Points on a hilly landscape, in no order, each with its height.
A ball rolls from a point to the lowest of its 2 nearest points, and stops where none of them is lower. Distance is the straight distance between rows; heights are no part of it.
paval: [ 12  13  -2 -20  -6  -7  27 -26  11  11 -18  -9   3  -5 -38   0   6  15
  19 -12]  height 721
runeb: [-11  -8 -12  16   0  29  -1  -1  22  -8   1  17 -13   8  -9   2  11  -4
   6 -17]  height 528
ziga: [ 23  -8  11   9   3 -12  14   5 -14 -31   8 -14   0 -29   8 -15  -3 -13
  -5  33]  height 308
maru: [ 30  -6 -13 -18  23   0  22  -2  22 -27   3  13  -2 -10 -14 -22  -3  15
   2  10]  height 401
lasun: [ -7 -16   1  17   4   4 -10  13   0  -2  15   4 -14   8  19   3  -5  -6
  -9 -12]  height 538
zapad: [  8   4  14  -2 -24 -22   1 -10 -10   8   5  -8  -4 -18  18   3  -3  -2
 -10  32]  height 417
kor: [  7  10  -3 -38  13 -13  13 -11  15   4  -1 -16   8   3 -19 -15  -9  23
   5  -7]  height 513
vof: [ -8   3  -1 -14  -4  28  -9 -14  13 -21  20 -12 -10   6  -9 -27  -7  -1
  -6 -12]  height 428
runas: [-17   1 -34   8  21 -19   7  -4   4 -13  28 -13   6 -25 -11  -9  -3  -3
  14   0]  height 85
teke: [ -4   4  22  24  -8  -4 -17   7 -11 -13 -14  -8   2  12  35  -4  27  -6
 -12   8]  height 609
Laku: [ -1 -13  -7   5   4  -8 -10  10  18  15   8  15 -12 -12  28   7   3   1
  -5  -5]  height 570
kod: [ 27 -18  -7  10  10   6  26   0   8  -5   3  13  -1 -46   1  -9   3  -4
   8  24]  height 286
Kepo: [ 33  -4  10 -15  -4   1   4  18  -7  -7   4   8   3 -10  27   7   3   5
  -3 -16]  height 138
Nage: [-47  18  -6 -33  14 -10  -5   3  19  30  -1 -15  13  25 -26  -4   6   7
  20  -3]  height 607
Zirep: [-22  16 -11 -35   9 -23   4 -13  23  26  -2 -11   7   7 -18 -11  -2  20
  15  -4]  height 567
pepez: [ 22 -11  28   3   3 -13   8   6  -6 -14 -27  -4   2 -21   8  10  14  -3
   8   4]  height 489
bado: [-20 -15   3  27 -14 -12 -18  12 -14  19  34  12  -6  -9  36   3   1   0
 -10   5]  height 291
goz: [ -1  -1 -14 -16   1   2  -6   5  22  18   1  11  -9  12   8   3  -4   1
  -7 -14]  height 595
melud: [ 17   5  30 -24   0  16  -8  -6 -10   8 -38 -18  21  12 -14   5  -5  19
   8 -16]  height 549
nevo: [  0  16  17   9  -1  -9 -13 -16  -6  27 -50   7  18   7  15  25  11  -3
  -3  -7]  height 751
pup: [ 18 -19 -14  13  -9  12  17   5  -6 -10  35   0  -5 -41  15 -21  -5 -10
  -2  30]  height 539
sidu: [-29   0  22   4 -15   0 -23   5 -18  -3  17  -7 -11  28   6  10 -10  -8
 -13   5]  height 688
guv: [ 28 -13  16  -9  14  19   1  19  -2 -23   5   5   3 -13  21  -4   4  -7
  -8  -3]  height 238
veseg: [  0   1  21  -4   5  34 -29   6 -11  -8  -3   1   3  16   3  10  -1  -9
 -12 -24]  height 395
bunuz: [  1  14  14   0 -10 -11  -9  -7 -16  23 -21   5  16 -11  13  27  12  -6
   7  -4]  height 771
fil: [ 22  16  19  14 -23   2   0  -5 -27  10 -32  -4  16   0  17  16  20   0
   8 -10]  height 794
puz: [ 22   3  -9 -15  12 -16  32  -7  29   8 -19  10  -8   5 -19 -13   1  20
   6  -3]  height 506
Dige: [-10   2 -17  10  -8  31   9 -17  34 -13 -13  14 -11  16 -27  -6  13   1
   9  -4]  height 553
pasuv: [ 11   8  25 -17  -4  10  -4  -4 -21 -14 -15 -23  11   3  -9  12  -4   5
  -2  -7]  height 598
vit: [-18  16  25   0  -1  -7 -19  -1 -18  14 -38 -10  18  18   0  21   6   4
  -3  -7]  height 731
Lagi: [ -7   4 -34 -12  11  -7  12   0  26 -16  17   3   4   1 -13 -15   7  12
  11 -12]  height 258
sovos: [  2  15  17 -14  -5 -11   9 -19  13  15 -39 -18  11   0 -36   0  18  16
  21 -12]  height 736
zuz: [ 11   0 -18   9  -3  16  24 -13  26  -4 -24  26 -13  10 -27   1  16  15
  19   1]  height 582
paro: [-18   6  22 -14 -16  -7 -19  -1 -27  -2   7 -22   1  25 -13  16 -18  -5
  -5  13]  height 670
Pim: [  4   2  -4 -15   1 -11  -2   6   1   9   6  -9  -1   9   4   8  -9   5
   0  -5]  height 616
banog: [ 23  -1   6  -5 -10  -6  19  -1  12  10 -32  -5  -9  15 -11  -1  -9   2
  -1   2]  height 611
gefi: [-22   1 -28  18  10 -24  -1  -5  -8 -11  40 -17  -3 -20  -3 -24 -14 -12
  -5  12]  height 259
dabiv: [ 17 -13 -22   4  -6   4  20 -19  20  14  13  17  -6 -36  -5 -11  -5  -3
  15  19]  height 425
Dom: [  2   3  -6 -23  16  11  -5  -5  11 -26  19  -8  -3  -3 -12  -9 -16  -1
  -9  -9]  height 389
Det: [-24   3   9   4   0 -19 -18  15 -11 -15  14 -25   1   5  12   6   5  -1
   6  -6]  height 653
Tates: [ 20   0   1  -1 -13   0  -4  15 -20  15  -3  13  10   1  37  12   8   2
  -9 -13]  height 221
nabe: [ 29  -1  25  -6  -1  20  16  -1   9  -7 -38   3  13  -6   1  -4  19  -4
   1  -2]  height 344
kogot: [  9   7  20  11  -6  16 -32   3 -31   3 -15  11   8  31  29  12   5  -4
 -27  -9]  height 318
volop: [-42  10  10 -18   6  -4 -21  -3   6  25  -7 -23  12  16 -16   2  -4   0
   6  -4]  height 638
ferom: [-19  -9  10  37 -13  15 -23  15 -31  13  12  15 -10   5  19  11  -4 -18
 -11 -26]  height 426
mim: [ -3  19   6  13 -23  21 -16  -9  -8  10 -16   0  10  10  15  -2  13 -11
  -6 -11]  height 554
zotof: [-28   0  12  27  -5  25 -26   5 -18  12  11   7   2  17   0  17   6 -21
 -12 -33]  height 453
Kolib: [ 32 -12  19   6   1 -12  30   5 -11 -11 -14  -4   1 -26   7  -7   9 -10
   8  27]  height 451
tirod: [-14   5  27  -4 -12  -7 -23   5 -41   9 -17   6   4  23   2  41  -9  -1
 -16  10]  height 387
Tes: [-26  21   5  -4   0   6 -12  -3  -8  25 -29  -4  19  20 -15  20   9   1
  11 -28]  height 712
pusat: [  9  -6  -5  15   8  18  -1   7  21  -1 -19  25  -7   2   5  16   9  -8
  -4 -15]  height 498
lub: [ 11  -6  29   4  -5  33 -27   7 -18  -5   1  12  -1  14  30   6   6 -12
 -25  -9]  height 358
vud: [-32  11 -22 -13  19 -16   2   1  10  -3  17 -13   8  -4 -19  -2   4   5
  11  -7]  height 237
Garaz: [ 18   5   5 -15  -9  28   4 -13  12  -9  -3   0  -2 -14   0  -3  10  -8
   5  -3]  height 488
rur: [  9  -9 -16   0  -6 -33  11  -1 -10   8  13  -5   0 -29   6  -1 -15  -5
   2  17]  height 575
felif: [ 25  11  21  -8   2  46  15  12   5 -20 -26   2  17  13   3 -21  20  -2
   5  -2]  height 256
Neri: [ 28  -9  10   2  12   2  -1   8   9   5 -30  18   2  -3  19  15  12   0
  -3 -13]  height 464
pef: [-16  -6  -1  -9  23 -31  -9   5  -5 -11  12 -20   3 -11   9   2  -9  -3
   2   4]  height 675
vug: [-35   8 -15  -1  -6   6   2  -9  18  22   1  13   0   1 -23  18   5  -8
  10 -14]  height 680
fazu: [ -7  14  -6 -11 -18   3   4 -19   2   6  -4 -13  -5  11 -27   2 -12  -5
   8   0]  height 714
dusa: [  4   5  29  -8   7 -14   3 -18   7  18 -48  -8   7  13 -24   9   5  11
  -1  -2]  height 698
rugaz: [ 11  -6  12  -9  10  14 -10   5  -1 -30  17 -11  -1 -11   7  -3 -10  -9
  -9   0]  height 326
nubu: [-24  -6 -14   7  13  -9 -10  17  15  -2  25   2  -4   2   6   0  -4 -10
  -1 -15]  height 507
rakur: [ 20  -3   1  -2 -13 -37  12   4 -20  -1   2  -6  -5 -12  15   1  -8  10
   2  27]  height 503
bim: [-16  -4   8 -20   7 -37 -12  12 -11  13  17   1   2   6  10   9  -7   2
  -2   0]  height 642
Komaz: [-19  -5  13  15   6  32 -26  -2   0  -8   9  10  -9   4   0   8   1 -20
  -9 -26]  height 427
Faza: [ 36  -4  19  -1   9   0  20  12  17  -8 -22  12   2 -19  12  -3  17   1
   4  -3]  height 416
Roz: [  4  14  -8 -26  -4  27  -8 -12  21  -1  -6 -12  -2  13  -9 -22  -2   9
   2  -1]  height 463
kugus: [  3 -11 -33   4  18   4  13 -16  19   1  24  19  -6 -40  -5 -16  -4   8
   1  19]  height 510
tate: [ 13  12   8 -20  -4  25   0 -15   9   2 -34  -9   7   9 -12 -11   8  13
   9  -9]  height 502
zoso: [-31 -13  17  29  -9  -3 -30  16 -25  16  33  18 -17  19  22   3  -2 -13
 -25 -22]  height 386
Roku: [  5 -17 -37  21  -7   5  23  14   7   1  31  11  -6 -14  13  -9  -3   4
   6 -11]  height 645
Riri: [ 27   9  30  -8  -9  -3   6 -12  -4  13 -41 -13  -1  19  -8   4  -4   9
  -8   9]  height 654
tari: [ 22  -4  -7   5   0   5  24 -11  20  15 -20  30  -8 -15 -19  14   8  11
  14  -5]  height 618
Dut: [-40  17  -9   1   1  24 -12  -6   8  23  -8   4   7  23 -25  11   2  -6
   7 -28]  height 697
suv: [-26 -11 -13  21  24 -38 -13  17 -21   3  31  -2  -6  -2  -5  14 -25 -13
 -16  23]  height 739
kob: [-26   2 -13  -7   2  24 -13  -3  19 -19  20 -23  -5  30 -28 -30  -8  10
  -1 -17]  height 457
Rora: [  2   8  -8  -9 -15  -9  26 -16  10   6 -10 -15   0  -9 -20  -8  -6   2
  13   6]  height 685
seti: [ 18  -4 -41  13   6  16  32   0  23 -31  16  28  -8   9 -23 -17  15  15
  20  17]  height 257
kire: [ -4 -16   2  19 -25   7  -9   7 -16  22  19  14  -3 -28  33  17   1  -1
   3  10]  height 373
mupu: [  8   6  15  -9 -18 -16   1 -14  -7  -6 -10 -25  -7  10  11  -8 -11  -5
  -5  33]  height 290
Mose: [  5  14   0   1 -21  24   1 -12  -2   9 -10   3   2 -11   4  14  13  -8
   5 -11]  height 525
Tolu: [ 27 -17 -12  10   5  -1  28  -3  -7 -10  16   4   5 -55  12 -31  -4   1
   2  40]  height 445
fip: [ -9   1 -21   6  -4   5  15 -12  22  11  -8  18  -8 -12 -20  18   0  -2
  13  -5]  height 655
vimu: [-30 -13   9  31 -18 -16 -28  16 -27  23  21  26 -11  13  35  11   4  -1
 -19   4]  height 347
seb: [ -1 -15 -26   9  10 -23   6  22 -13  -4  39  -3  -5 -10   3  -2 -24  -4
  -3  -4]  height 799
rofi: [ -4   2  35 -11  -2  10 -27   3 -22   5 -23  -5   3  25  -6  27 -19   4
 -14   8]  height 430
Zenif: [  6   8  11  28  -5  21 -22  -6  -7   0 -23   5  15  15  38 -10  21 -13
 -13  -3]  height 580
nem: [ 21  -7 -47   9  32   8  23  -7  16 -20  24  32  -5 -31 -13 -25  -3  14
   3  28]  height 415
nit: [ 28   0  -9 -16   1  17  22  -4  16 -13   9  16  -6 -18  -6 -16   8   0
   1   6]  height 449
Borat: [ 25   2  -9 -26  20 -14  25 -12  27 -14  -2   3   0   2 -29 -21  -1  35
   4  -5]  height 456
Ros: [  8  -7  13   9 -15 -12   8   3 -12 -27  -2 -20  -9   0  17 -17  -4 -16
  -7  43]  height 99
Kobag: [ -8   2  15 -25  -5 -11  -8   0 -23   0  -8 -30   9  12 -14  10 -14  10
  12  -4]  height 639
rer: [-35   3 -20   7  13 -35   0   6  -9  -2  29 -25  -1   4 -11 -15 -20  -9
  -7  16]  height 370
vak: [-29  -1  18  21   0  -4 -29  10 -16  -8  -2 -14   4  20  27   8  14  -3
  -5  -9]  height 633
zel: [  1   9 -25   0  -3 -24  22 -12   8   6  10  -5  -3 -23 -14  -7 -16  -6
   7  14]  height 637
veb: [-30  -4  -9  -4  11   8 -14  11  13  -8  21  -9  -5  23 -10  -8  -5   5
   0 -25]  height 479
vata: [-32  -5   4  -6  26 -47 -19  14 -15  -8  22 -15   4   1  -6  15 -15 -13
  -7  20]  height 708
vos: [-25 -18 -16  25   8 -25  -6  24 -17  14  41  -4  -8  -1   1   3 -32 -14
 -12   1]  height 770
mam: [ 22   0 -10  -8   8  -1  25  -5  28  -6 -20 -10 -10  12 -23 -21  -7   0
  -2  14]  height 561
Fen: [  3   3  12   8 -15  -3 -23  12 -30  11  -1  11   4  15  26  20   7  -5
 -10 -10]  height 276
ropir: [ 10   4 -41   3  30   2  24 -14  21 -27  12  29  -2  -3 -25 -17   1  19
  12  15]  height 321
bugog: [  9 -23 -25  28  -6   2  17  14  -7  -7  45  -3  -9 -23  20 -16 -13  -3
  -4  13]  height 597
mekun: [  9   0  18   7 -24  -2 -10   8 -33  11 -13  16  -4  11  19  33  -7  -6
 -16  13]  height 331
fim: [  0   2 -32   0  -4  13  21   6  21 -33  16   8  -5  14 -15 -25  16  20
  18  -6]  height 208

Call two points neighbours if one is among the 2 nearest of the other. Go from one point of each pair to the other, from neighbour to neighbour, staying as low as possible. Name the highest point that can't be avoided.
bado and Kepo => zotof
felif and bado => tate
felif and Ros => pepez
maru and Kepo => pef
fim and kod => kugus
runas and fim => Lagi

For each start below, name the point where the ball stops.
paro => Kepo
sidu => maru
sovos => maru
